Each row is a point on a landscape with many valleys, with its height.
From any point a ball rolls to the lowest of the 2 points nearest to it. It stops when none of these is lower. Distance is the straight distance between rows; heights are no part of it.
zifeg: [-20,  11,  -3,  11,   0,   1,  14,   1,   8,   3,  13,  -1,  -2,   3,  -6,
  -1,  -1,   7, -15,  -5,  -4, -12,  -4,  -4,  -7, -14, -11, -12,  11,   6,
   1,   9,  -8, -11,   1,  -4,  18]  h=305
rigat: [-22,  -3,   3,  -6, -12,   0,  16,   3,   9,   4,   3,  -2,  15,  -3,  -6,
  22,  19,  -2,  -5,  -3,   3, -25,   5,   0,  17, -25,  14,  -4,   7,   5,
   6,  22,  -3,  -1,  24, -23,  16]  h=409
sop: [-16,  13,  14,   5,  20,  10, -10,  -7,  22,   1,  29,  19,  -2,  -5, -13,
   5,  -1,  -2,   4,   9, -11,   1,  11,   7,   3,  -6,  -6,   9,   4,  -1,
 -18,  -2,  -1,  16,  -3,  -3,  -7]  h=161
rane: [ 24,  -5,  -2,   1,   0,  18,  -9,  10, -14,  14,  -8,  14,  -1,   4,  -2,
   0,   3,   1,   2, -31,  11,   3, -15, -24,  10,   6,  -2,  17, -10,   2,
   4, -25,  -2,  -1,  -5,   6,   3]  h=526
sulov: [ -2,  -1,   5,   9,  -5,  13, -22, -22, -14,  -5,  -3, -11,  18, -11,   7,
  -2,  -4, -16,  -9,   9,   2,   2,  21,  19,  -3,  10,   2,  -7, -17, -16,
 -16,  -7,  -5,  -6,  11,  20,  -4]  h=367
goz: [ -5,  -8, -12,   1,  -5,  -1, -18,  17,  -7,  32,   1,  17,   4,   7,   3,
  -1,  -6,   9,   9,  -8,  10,   5, -24,  -6,  11,   8,  -7,  10,  -7,  -9,
  27,  12,  10,   6,   5,  -1,   7]  h=445
kof: [ -9,  -7, -14,  13,   4,  -7,  25,  -7,  11,  12,   7,  14,  -4,  -3,   6,
 -10,  -7,   0,  14,  17,  13,   9,   7,  18,  -5,  14,  -9,  -1,  17,  10,
   8,  11,  -1,   2,  -5,  -2,  -1]  h=668
Lav: [  3,   6,  -7,   0,  -5,  -3,  -1,  -8, -13,   2,  -5, -12,   6,  -8,  13,
 -10,  -6,   3,   0,  -3,   7,  27,  -9,   3, -14,   3,  -7,  -5,  -5,  -6,
  -7, -21,  -5, -19,  -7,  22,  -8]  h=490
deti: [ -5,  -5,  16,   3,  -6,   2,  -1, -16,  13,   8,   1,  21,  -3, -21,  -1,
  -6, -14, -13, -13,  -8,  -3,  -8,  -6, -10, -12,  -9,  -5,   7,  14,  -1,
  -6,  -3,   5,  19,  -6, -13, -10]  h=391
solu: [  7, -14,  -1, -29, -13, -21,  12,   4, -26,   3, -14,  -2,   5,  11,  -3,
  -5,  11, -12,  -3,   8,  13,  -2,   3,  -5,  12,  -6,   9,  -6,   9,   8,
  26,  32,   4,  -8,  -1,  -4,   0]  h=392
lota: [  7,   3,  13,  11,  15,  16,  -3, -21,  15,  -9,   2, -15,  -1,   4,  -7,
  -4,   6,   5,  13, -19,  -4,   6,  -6,  -1, -14,  -1,  -6, -10,  10,  -8,
  -9, -19,  -6,   9, -16,   7,   0]  h=197
bevod: [  6,   4, -13, -23,  -6, -18,  -1,  27,   9,   7,  -2,  -4,   2,  13,   7,
  22,   8,  11,  10,   4,  -3,  -4,   4,  -6,  10,   3,   9,  10,  -6,  -3,
  -7,   5,   3,  -5,  14,  -8,   7]  h=346
zivas: [ -1,   8,  19,   3,  10,   8,  -9, -18,  17, -37,   8, -11, -12,  -5,  -9,
   2,  -4,   1,   6,   5, -16,  -6,  -7,  16, -25,   8,  -1,  -7,   4,   1,
 -13,  -5,  -1,  22, -19,  -6,  -5]  h=138
zitaz: [ -3,   2,  -3,   5,  -5,   6, -19,   1, -34,  14,  -4, -14,  10,   2,  15,
  -8,  -7,   3,  -6, -14,  11,  17, -16,   1, -14,   6, -15,   5, -27, -12,
   3,  -4,  -4, -13,   9,  18,   3]  h=462
suse: [ -9,   3,   2, -21,  14,   7,  11,  -3,  -7, -14,   8, -13,  -3,  21,  -3,
   6,  15,   0,   0,   4,   4,   4,  19,   4,  10,  -5,   1, -17,  -2,  -6,
   2,  18, -15,  -8,   4,  -1,  14]  h=725
Fim: [  7,  -7,  -1, -26,   7,  -4,  22, -10,  -6, -25,  -6, -14,  -3,  -2,  -3,
   6,   2,   6,  -7,   3,   1,   0,   4, -21,   9,  11,   9,  -8,  10,   0,
 -10,  -7, -22,  -9,  -9,  -9,   2]  h=750
gel: [  1,   3, -11, -23, -21, -20,  -8,   4, -10,  15,   2,  13,  -5,   3, -10,
   1, -22,   5,  -5,  12,  -1, -16,  -4,  14,  15,   3,  -6,  -5,  -3,   8,
  16,  23,   1, -20,  -5,   6,   4]  h=332
kide: [ 13,   6,   7,  15, -18, -11,  17,  -6,   3, -20,  10,  20,  -5, -11,  -9,
  -7,  -4, -11,  -6,   8, -10, -16,   6,  27,   4,   7,  -6, -10,   7,  18,
  18, -14,   5,   7, -18,  -2, -23]  h=365
Gat: [-30,  -4,   5,  13,   2, -27,   2,  10,  18,  26,   2,   5,  -6,   1,  -2,
  12,   1,   3,  13,  13,  -6, -11,  -7,  -2,   3, -11,   7,   7,   7,  16,
  -1,  16,  -7, -19,  22, -11,  19]  h=504
sova: [ -4,  -8,  -8,  -8,  -5, -11, -22,  25,  -9,  31,   0, -17,   6,  10,   8,
   2,  10,  13,  17,  -1,  11,   7, -19,  13,  -2,   3,  -1,  15, -17,  -7,
  18,   6,   0, -10,  13,  11,   0]  h=403
peg: [  5, -10,  -4,   6,  17,   3, -15,  18,  17,  10,   2,   9,  -7, -14,   6,
  -6,  -5, -12,   6,   6,   5,  15,  -5, -21,   2,   0,   3,  16,  13,  -4,
  -7,   8,   2,  18,   6,   2,  -8]  h=529
bili: [-29,  13,  10,   8,  -1,  -3,   1,  -8, -14, -17,  14,   6,  -6,   1,   4,
 -17,  -3,   7, -11,  -6, -11,   7, -12,  -2, -18, -12, -12, -10,   6,   0,
   7,   1,   6,  -7, -13,   1,   4]  h=260
Milik: [  7,   1,  -5,  -6,   5,  -2,  13, -26,  15, -12,  -5, -14,   6,   4, -14,
   3, -10,   7,  -6,  -3,  -6,   5,   4,  -1,  19,   5,  -9, -12,  20,  -2,
  -4, -10, -19, -14, -19,   0,  -3]  h=761
Fimal: [  0,  -1, -16, -15, -20,  -5,  25,  -1, -11,   9,  -8,  19,   2,  13,   8,
  -2,   2,   1,   4, -10,  17,  -1,  -1,   3, -19, -11,  -5,   9,   5,   6,
   9,  -8,  24,   4,  -1,  -1,  10]  h=239
Gulof: [ -5,  19,  -4,  12,  -1,  -2,   5,  14,  27, -15,   4,   4,  -4,  -2, -17,
  -4,   9,   9,   1,  -7, -14, -16,   2,  13,  -9, -18,   4, -17,  22,  11,
  13,   4,  27,   6, -11,  -4,   2]  h=128
tumab: [  0,   2,  -7,   7, -11,  -9, -12,  17, -25,  18,   0, -17,  15,  14,   7,
  -5,  14,   5,   5,  -5,  12,  19, -29,   8,  -8,  -8, -11,  -8, -13,  -8,
  23,  -7,   0, -16,   2,  13, -11]  h=432
pef: [-10,  -3,  10,  -2, -10,  20,  -7,  -5,  -9,  10,  10,  20,  -4, -16,  13,
 -12, -13, -22, -18, -17,   7, -11,   5,  -1, -18, -11, -10,  -4,   8,  -5,
  -2,   0,  -3,  18,   0,  10,   2]  h=435
duk: [ 22,  13, -17,  11,   4,  -4, -14,  18,  -6,  -2, -27,   3, -10,  10,   9,
  -2,  22,   5,  -1,  -8,   1,   7,  -7, -12,   8,  -2,   0,   2,  -1,   5,
  -4,  -6,  20,  -4,  -7,   0,  -9]  h=244
lem: [-21,   0, -19,   0,   7, -16, -11,  -1,  -9, -12,  -1,   6,   1,  -1,  17,
 -12,  -1,   8,  -4,  23,   0,  22,  -9,   2,   1,   3,  -7,  -3,   3,   3,
  -1,  34,   8,  -4,   3,  -4,  -6]  h=84
kodem: [ -2,  -3,  -5, -22,  -3,  -6, -17,  27,  -3,  15,   5, -22,  -4,   7,   1,
  16,   2,   7,  17,  12,  -1,  -9,   0,  17, -11,   9,  15,   5, -27,   0,
  11,   8,   5,  -8,  15,   1,   8]  h=375
lagok: [  3,   2,  17,  18,   3,   7,  11,  -2,  15,  -7,  22,  23,  -6,   5,  -9,
 -14,  -9,  -3,   6,   4, -10,  -8,   1,  32,   5,   1,  -2,  -9,  16,   8,
  19,   4,  15,   9, -19,  15, -19]  h=401
Guga: [ 23,   4,   7, -10,  -2,  14,  -2,  12,  -2, -20,  13,  11,   2,   9,   7,
   6,   7,  -3, -14, -12,   5,   0,   5,  -5, -13, -11,  -5,  -6,  -6,  -1,
  -7,  -9,   0,  25,  -1,   3, -11]  h=295
gib: [-24,   1, -18,  10,  -3,  -1,  19, -12,   9,   6,  12,  -9,  12,  -4,  -2,
  -4, -10,   9,   6,  12,   5,  -6,  -3,   4,  12,  21,  -1,  -1,  -4,  -2,
  13,   4, -17, -22,  10,  -9,   9]  h=561
Zod: [-23,   8,  14,   3,  -4,   0, -16, -15,  -2, -36,  16,  17, -14, -12,   7,
 -20, -18,  -3, -13,  13, -26,   2, -11,  14, -15,   8, -12, -18,  16,   2,
  -4,   7,   4,   5, -17,   2,  -3]  h=218
bube: [ -7,  -3,   3,   6,  -3,  24,  -1, -15,  -3,  17,  -1,   1,  11,   5,  12,
  -1, -16,  -2,   5,  10,   9,  -1,  26,  13, -10,   4,   3,  -1, -22, -25,
  -8,   2, -12,   7,  24,  19,  16]  h=414
revu: [ 30,  14,   0,   6,  11,  21, -23,   1,  10,   8,   6,  20,  -9,   8,  -6,
 -13, -17,   8,   2,  -3,   2,  14,  -8,   5, -11, -17,  -7,   6,   9,   3,
 -11,  -6,  30,  22, -19,  23, -10]  h=453
Ruzek: [  7, -16,  -7,   2,   7,  -1,  -5,  11,   8,   4,  -2,  -2,   0, -19,  -3,
   1,  -9,  -4, -19, -10,   4,  -5, -16, -28,  14,   8,   3,  10,   9,  -2,
  -1,  -1,  -8,  13,   6, -17,  -4]  h=479
Tofoz: [  6,   5,  -7, -17,  -9, -16,  -2,  16, -41, -10, -10, -13,   1,   2,  -7,
  -2,  26, -14,   2,  10,   4,  10,   1,   3,  -2, -10,  13,  -3, -10,   3,
  11,  16,   9,  -4,   0,   1, -19]  h=411
tegup: [ 19,  -7,  -3, -12, -13,   7,  13,  -5,   5,  13, -18,  22,  -1,  11,   6,
   9,  16,  -7,  12, -15,  21,   4,  16, -12,  -3,  -8,   2,  10,   4,   1,
  -7, -15,   3,  15,   3,  -4,   4]  h=278
Mono: [ -7, -11,  20,  10,   5, -11,  15,   4, -22,  12,  -9,   2, -13,   4,  -8,
   4,   9, -17,  -2,   5,  -4, -16,  12, -16,  13, -14,   7,   8, -14,  11,
  -3,   8,  -9, -11,  14, -10,  -5]  h=583
paf: [-15,  -2,  12,  10,   1,  15,  -8,   2,  -6,  19,   2,  -1,  -3,  -9,  -8,
  -4, -18, -19,   0,  10,  -9, -38,  17,  11, -10,  12,   3,   8, -24,   0,
  -4,   4,  -2, -10,  13,   4,  13]  h=492
tudol: [ 21,  22,  -9,  -9,  -6,   9,  -7, -10,   2,  -6,   7,   4,  -6,   2, -12,
 -14, -17,   4,   3,  -8,   0,  14,   0,  16, -22, -13, -16,  -3,  -1,   1,
  -3, -11,  16,   0, -27,  29,  -2]  h=452
tup: [ -6,   6, -18,  28,   0,  -2,  18,  -7,  29,  17,  -1,  -8,   9,  -1,  -7,
   2, -27,  12,  -3,   2,  -1,   5,   6,   5,   3,   6,  -5,   4,   8,   7,
   0,  -7,  -7, -20,   4,   4,   2]  h=524
Geso: [ -4,  14,  11,  -5, -13,   8, -13,  -6,   7,   1,  14,  17,  -3,   0, -18,
  -3, -10, -10,   5,   1,  -9,  -8,   4,  24,  -9,  -3, -11,  -5,   2,   2,
   0, -13,  21,   0, -19,  17, -12]  h=433
dap: [ 16, -25,  -5, -10,  -9,   3,   6,  13,  -6,  17, -16,  -8,  -2,   0, -13,
   9,  -2,   5,   0, -21,  13, -13, -18, -27,  18,  -1,  21,   8,  11,   4,
   9, -11,  -7,   1,  10, -17,  10]  h=434
dep: [-20,  -8,  -7,   5,  -6,  -5,  -2,   2,   8,   6,   2, -12,   7, -14,  18,
  -3,  -5,   3,   2,   5,  -3,  -9, -22,  -1,  -5,  24,  -1,   6,  -9,  -9,
  10,   0, -13, -10,  18, -16,  21]  h=603
Nevun: [  1, -12,  -1,  20,   4,  11,  23,  -5,  22,   3,  -3,  -6,   9,  -6,   0,
  -1,   6,  -3, -10, -20,  13,   6,   6, -20,   0,  -4,   0,  -6,  21,   1,
  -5, -10, -21,   6,  11,  -7,  10]  h=272
vemo: [ -4, -17,  -7,  -1, -11,   3,  28,  15,  -8,  10, -16, -16,   4,  -5, -17,
   5,  16,   1,  -3, -20,  14, -29, -16,  -8,  24,  -2,  24,  -8,  15,  15,
  15,  -7, -11, -12,   7, -29,   7]  h=402
Matu: [  1,  -1,   7, -13,   5,  14,   7,  -6, -39, -12,  -3,  -9,   5,  20,   4,
  -2,  20,  -4,  -9,  14,   4,   3,  24,  -7,   7, -12,  12,  -8, -18, -18,
  -7,  18,  -8,   5,  13,   3,   6]  h=712
kig: [  6,  13,  -6,  -4, -10,  -2,  25,  15,  26, -18,   7,  12, -16,   0,  -1,
   4,   2,   5, -13,  -4,  -7, -12,   6,  -4,   3,  10, -14,  -8,   3,   6,
   4, -25, -15,  -3,  -3,  -5,  -8]  h=282
zup: [ 27, -11,   3,   7,  15,   1, -19,  18,  13,   1,   4,  13, -18,  13,   6,
  -6, -17,  16,   4,   3,  -6,  19, -23,  -4, -12,  -3,  -4,  13,   8,   7,
   3, -11,  24,  19, -19,  14,  -6]  h=423
puf: [ 19,  -4,  -2,   0,   1,  -5,  -9,  16,   8,   1,   6,  -4, -10,  13,  -6,
   9, -31,  14,  -4,  -8,  -1,   7, -17,  -7, -10, -10,   5,  18, -11,  10,
  -8,   8,  12,  16,   0,   9,   8]  h=378
fadu: [ -1,  18,  -1,   8,  -1,   3,   4,  14,  37, -11,  15,  16,  -6,  -3,  -1,
  -6,   7,   5,  -8, -10, -13,  -5,   0,  11,  -8,  -7, -14, -14,  14,  -4,
  10, -15,   4,  16,  -9,   9,  -5]  h=210
penu: [  9, -12,  -4, -12,  -5, -16,  15,   3,  -7,   4,   2,  12,  -2,   5, -11,
  -4, -21,  -4,  -6,  14,   3, -12,   0,   4,  19,   6,  14,   1,   9,  19,
  26,  36,  15,  -3,  -7,  -8,  -8]  h=364
sasi: [  1,  -1,  -1, -29, -13,  -9,  -2, -12,  -5,   5,  -5,  10,  -5,  -1,  -3,
   0, -10,  -7,   1,   5,  -9, -16,   6,  -6,  15,  21,   4,  -3,  -8,  -2,
  11,   3,  -9, -13,  -7,  -5,   3]  h=302
vil: [ -2,  11,  -4,  -9,  -8, -30,   2,   5, -25, -21, -10, -29,   1,  -8,   4,
   5,  31,  -3,  10,  18,  -6,  12,   5,   8,  -1,   7,  10,  -8,  -4,   6,
  -5,   1,  -9, -15,   9,   1, -19]  h=426
Vuli: [ -2,   1,  -1,   5,  -1,  10, -13, -11,  -9,  14, -17, -36,  15,  -7, -11,
   0, -10,  -8, -11,   1,  -2,  -6,  13,   1,   6,  -6,   7, -12, -15, -11,
  -7,   4, -13, -24,  11,  23,   8]  h=330
retat: [-15,   2,  22,   8,  -6,  29,  -1, -11,  -8,  21,  -4, -11,   2,   2,   1,
   0,  -8, -13,  -7,   4,  -5, -26,  29,   1,   2,   1,   5,  -7, -24, -28,
  -4,  -7, -25, -12,  18,   9,  21]  h=463
tanil: [ -9, -21,   7,  17,  13,  -5,  24,  -2,  25,  14,   4,   4,  -8, -10,   6,
  -1,  -7, -12,  12,   9,  13,   3,  13,   1,   3,  -4,   4,  -4,  23,  16,
  -7,  20,  -2,   9,   3,   7,  -2]  h=635
ninu: [ -3, -12, -14,   1,   3,   2,   4,   7,  -6, -12, -13, -30,   6,  -8,  13,
   5,  11,  11,   3,  13,   1,   6,  -5,  -6,   5,  18,  15,  -1, -13,  -9,
  -4,  -2, -13,   0,  21, -18,  10]  h=649
begif: [-16, -14,   3,   3,  -1, -18,   2,  -7, -12,   0,   7,  15,   3,   8,  23,
  -8,   0,   4,   1,   3,   7,  25, -16,   1,   3, -10,  -4,   3,  11,   3,
  11,  18,   4,  12,  -3,  -1,   3]  h=162
sidaf: [-6,  3, -9, 17, 23,  5, -5, 23,  4,  6,  2, -7,  2,  9,  2,  3, 29, 10,
 17, -7,  2, 22, -1, -8,  3, -5, -6, -2,  3, -4, -1, -7,  1, -3,  7,  1,
  0]  h=85
ralef: [ -9,   1,  -7,  13,  -7,   5,  10,  -2,  22,  -5,  -1, -17,  17, -29,   6,
   6,   2,  -7,  -7,  -6,  -6,  -9,  -5, -14,  -3,   2,   8,  -9,   5,  -4,
 -10, -10, -21,  -1,  14,  -7,   1]  h=349
nez: [  9,  -1,   0,  11,   9,  16, -15, -16,  -5,  17, -21, -27,  11,   2,  -9,
  -5,  -7,   5,  -1, -27,  -1,  -2,  -8, -11,  -4, -10,   5,   1,  -5,  -8,
  -7,  -9,  -4, -14,  -9,  14,  14]  h=292
monok: [ 20,  -2,   3,  10,   9,  18,   9,  -9,  -3,  -9,  -5,  16,   2,  12,  18,
  -3,  14,  -9, -12,  -3,   8,  17,  24, -13,  -4,  -9, -13,  -6,  -9, -11,
 -21,  -8, -12,  12,   8,   6,  -1]  h=251
fuvu: [ -7,   5,  -5,  -8,   1, -17,   0, -11,  12,  -3,   4, -15,  12,  -7,  -8,
   7,  -6,  11,  15,  15,   2,  14,  -4,  23,  -1,  15,   4,   2,   3,  -1,
  -2,  -9,   4, -14,  -3,   0, -12]  h=464
Lole: [ 17,   2,  -7,   9,   6,  11,  -6,   6,   7,  17,  -2,  28,  -1,  11,   8,
 -11, -12,   9,   3, -15,   8,  10, -20, -13,   7,  13, -13,   6,   4, -10,
  18,  -7,   5,   5, -11,   8,   0]  h=491
filon: [ 24,  12,  -7,  -4,  -5,   7, -10,  -5, -27,  -8,  -4,   4,   4,  -7,  18,
  -4,   0,  11,  -3,  -3,   7,  34,  -1,  -5, -16,   5, -20,  12, -26,  -4,
 -11, -31,   3, -10,  -7,  15, -14]  h=514
gav: [  7,  16, -22,  20,  16,   4,  -5,   5,  19,   1, -15,   8,  -1,  12,  -3,
  -5,  12,  15,   7,  -7,  -5,  24,  -8, -13,  12,   0,  -3, -10,  18,   2,
   4,  -2,  16,  -4, -13,  -4,   4]  h=171
Suze: [ 10,  -9,   5,  32,  16,   8,  15, -13,   5, -15,  -6,  -8,   7,   8,   4,
   2,   4,  -7,  -8, -15,  11,  18,  11,  -3,   0,  -9,   0,  -1,   0,   5,
 -14,   0, -11,  17,  22,  10,   1]  h=192
vagub: [-16,  -3,   1, -17, -13, -11,   6,  -6, -22, -10,  13,  12,   8,  -1,   4,
  -5,   5,   2,   8,   8,  13,  13,  -1,  15, -15,  -4,  -1,   5,   6,   8,
  17,  -4,  18,   2, -11,   1,  -2]  h=211
vano: [  8, -10,  14,  12,  11,  -4,  -1,  -7,  -3,   2, -15, -14,  -1,  10,  -8,
  -8,  -4,   1,  -2, -23,  -4,   1, -17, -10,   2,  -9,  -1,  -4,  17,   6,
   8, -11,   6,  -5, -19,   3,   1]  h=247
Zikan: [  7,   4,   0,  -8,  -1,  10,  -3,  21,  -3, -11,   4, -10,  -1,  13,  -4,
  13,  -3,   5, -11, -16,   0,  -7,  -3,  -9, -10, -16,   2,  -5, -14,  -4,
   2,   4,  -4,  10,   6,   4,  15]  h=331
garo: [-15,  -1,   5, -12,   7,  -7, -16, -22, -13, -15,   3,   8,   7,  -8,  14,
   2,  -4,   3,   7,  24,   1,  20,   9,  16,  -3,   6,   3,   8,   0,   1,
 -18,  16,   8,   8,  -5,   2,  -8]  h=103
zoru: [ 22, -12,  12,   6,   2,  -2, -13,  17,  -2,  13,  -6,   0, -10,   3,  -2,
   6,  18, -15,   5, -20,   0,  -4,  -8,  -5,  12,   6,   6,   2,  -9, -10,
   6, -18,  -3,   9,  -2,   3, -15]  h=558
dagib: [-18,   0,   5,   3, -12,   5,  31,   5,   1,  -6,  -2, -11,   1,  -5,  -5,
   1,   9,   3, -11, -17,  -2, -31, -10,  -4,   0, -25,   7, -10,   9,  18,
  12,   6,  -1,  -9,   5, -25,  11]  h=358
nudoz: [ 17,  -1,  -5, -28,   3,   0,   5,  16,   0,  -2,  -2,   8,  -7,  14,   3,
  11,  23,   3,  16,  -1,  -3,   4,  20,   0,   5,   8,   0,   7,  -2,  -4,
   2,  -7,   5,   8,  -3,   0,   1]  h=316
nulu: [ 11,   7,   8,   1, -16, -17,  20,   1,   2, -17,   6,  20,  -9,   4,  -9,
   9,   5, -10,  -9,   3,  -7, -21,   9,   3,  20,   6,  -8,  -5, -11,   5,
  12,  -8,  -9,   0,   4,  -8, -16]  h=326
Gegos: [ 10,  10,  -1, -12,  10,  20, -18,  -2,  -2,   1,   6,  -1,  -6,  -4,  -9,
  -4, -12,   7,   1,  -4,  -8,  -2, -10, -13, -10,  18,  -2,  17, -17,  -5,
  -7,  -8,   9,  10, -16, -10,  -6]  h=221
tef: [ 20,  13,  -7,   1,   6,   8,  20, -25,  22,  -6, -12,   4,  -3,  -1, -10,
  -7, -16,   8,  -6,  -5,   1,   5,  15,  -4, -11,  -3, -12,   1,  17,   7,
 -17, -23,   0,  -2, -24,  -4,  -1]  h=773
dubaz: [-18,  -1,  12,  -2,   2, -13,   3, -14,  10, -10,  -4,  10,   2,   6,   8,
   3,   6, -10,  12,  15,  -9,  -2,  17,  14,   2,  13,   4,   1,  -3,   0,
 -14,  19,   3,   3,   2,  -6,   5]  h=29
Gano: [ 27,  -9,  -9, -11,   8, -12, -17,  19, -20,  -1, -31, -10, -12,   2,  -1,
   2,  16,   4,  12,   4,   1,  12,  -4, -20,  10,   6,   6,  14,  -6,   5,
  -6,  11,  16,  -9,  -4,   5,   0]  h=291
Pirem: [  5,   4,  -8,  -4,  -7,  -7,   6, -12, -14, -25, -19, -31,  10,  -5,   4,
   8,   2,   9,  -8,  15,  -5,  -5,  19,  -3,   1,   5,  12,   3,  -9,  -2,
 -25,   9,  -4, -10,  13, -13,   4]  h=674
fatop: [ -5,   3,  29,  -3,  -3,   8, -15, -21,  -5, -32,  21,   3, -15, -17,  -8,
  -8, -19,  -3, -13,  11, -14,  -7,  -3,  15, -21,   4, -13,  -5,   4,   3,
 -16, -16,  -8,  11, -19,  15, -10]  h=178
Dusa: [  0, -15,  -7,  11,  10,   8,   7,  17,  31,  12,  10,  10,  -2,  -9,  10,
   6,  -6, -10,   6,   5,  12,  -1,  13,  -1,   0,  -9,   6,   4,  12,   1,
 -11,   9,  -7,  23,  24,  13,  10]  h=585
Biru: [-24,   8,  11,  12,  26,   5, -15,   1,  10,   8,  16,  12,  -1,   7,  -2,
  -2,  16,   6,  16,   1,  -7,   9,  -7,  10,  -8,  -9,  -4,   6,   2,  -9,
  -5,   6,  11,  10,   1,   0,   5]  h=164
Dur: [  4,  -4,  -4, -12,  -9,  -2,  -3, -15,   9,  -8,   1,  -9,  16,  -9,   0,
  13,  -2, -13,  -4,   2,  -6, -10,   1,  -1,  25,  14,   8,  -1,  -7, -13,
  -4,   1, -18,  -2,  14,  -3,  -4]  h=339
Sugor: [  2,   1,  -9,  12,  -5, -10, -11,  13,  24,  14,  -2,  14,  -2,   0,  -8,
  -9,  -7,  14,   3,  -7, -12, -10, -13,  10,  -1, -10,   9,  -4,  26,   7,
  27,  20,  31,   6, -13,   1,  11]  h=224
rafo: [  4,   0,  16,  -1,  -3,  -6,  -9,  13, -24,   8, -16,   6, -13,  20,  -3,
   8,  22, -12,  11, -13,  -2, -12,  -5, -22,  17,  -6,   7,   7, -16,   7,
  -3, -10,  -5,  -9,   3, -15,   3]  h=591
nol: [ -1,   4,  -4, -22,  -7,  15,  -8,  -4, -21,   2,  -1,  10,   2,  -4,   5,
   5,  -8,   5,  -4,  -3,   3, -11,   6, -15,   0,  13,  -7,  16, -29, -10,
  -4,  -6,   3,  -6,   0,  -7,   8]  h=263
pibaz: [-19,  -7,   2,  -3,  -4, -18,   7,   9,   3,  21,  -5, -18,   4,  -5,   2,
  17,  26,  -1,   6,   9,   0,  -8,   8,  -4,  17, -14,  19,   2,   4,   6,
   5,   5, -11, -12,  18, -22,  13]  h=449
tem: [-22,   1,  -1,  -9,  -8, -31,  -8,  -6,  -4,  -2,  -5, -26,   9, -12,   1,
   1,  20,   7,  17,  19, -10,   7, -10,  23,  -7,  11,   8, -14,  -5,   3,
   4,   9,   2, -25,   1,  -2, -10]  h=444
bap: [  3,  -7,  -1,  16,   1,   2,  -5, -18,  17,  -8,   3,  11,   4, -25,   6,
 -10,  -1,   0,   5,   2,   3,   3,  -8,   2,  -7,  14,  -2,   4,  14,  -4,
  -6, -12,  12,  21, -13, -12, -18]  h=336
Gon: [-12,   9,  21,  -9,  10,  -9,   6, -17,  18, -11,  15,  12,  -5,   5,  -5,
  18,   5,  -2,  -1,   7, -13, -10,  15,   4,  17, -11,  -4,  -1,  10,  -5,
  -7,   5, -13,   4,  -6, -15,  -1]  h=109
Gom: [ -1,   4, -18,   1,  10,  -4,   2, -16,  29,  15,  14,  -5,  17, -12, -11,
   1, -33,   4,   4,  10,   1,  21,   9,  16,  -2,  10,   4,   8,  11,  -1,
 -11,   1,  -6,  -3,   0,   8,  -7]  h=488
Nep: [-20,  -5,  12,   4,   1, -22,  -6,  16, -12,  23,   5,   8,  -9,   5,   2,
   5,   0,  -9,  -2,  12,  -2, -12,  -9,  -9,  13, -22,  -4,   6,  -2,  13,
   9,  22,   0, -24,  13,  -7,   2]  h=552
Bige: [  0,  14,  -1,   1,  13,   4,  20,   1, -16, -25,   6, -16,   0,   5,   4,
   2,  22,   0, -10,  -2,  -1,  11,  10, -12,  15,   4,  -4, -13,   2,  -4,
   0,   5, -18,  -7,   3,  -6, -12]  h=737
tek: [ 24,  -9,  -2,   2,   3,  12, -22,   8,   5, -18,   5,  -4,  -4, -16,  -3,
  -5,  -7,  -3,  -7,   3,  -4,   5, -16,   2, -20,  12,  -1,  11,  -5,   0,
  -8, -18,  19,  31, -12,  -7, -20]  h=273
tarod: [ -6,   0,  17,  -4,  -2,  25,  -2,   0, -16,   1,  15,   7, -13,  -9,  -5,
 -10, -18, -22,  -6,   2,   3, -25,   9,   9, -20,  10,  -7,   6, -19,   3,
   0,   0,   6,  11,  -5,   5,  -3]  h=465
Tivib: [  8,   3,  -1, -16,  -3,   3, -11, -13, -27, -21, -20,  -5,   2,   5,  12,
   9,   5,  -1,  -8,  18,  -3,   2,  28,  -6,   7,   2,  12,   7, -21, -19,
 -30,   6,   4,   3,  12,  -3,  11]  h=693

Two balls start at each pair of points below. Name the first point that both come to, or write none.
revu / zoru | none
tudol / Lole | none
Mono / tanil | dagib
paf / zitaz | none

Where does a ball stop that starts at each point below?
ninu | sasi
filon | lem
rafo | lem
Dusa | zivas
Lav | lem
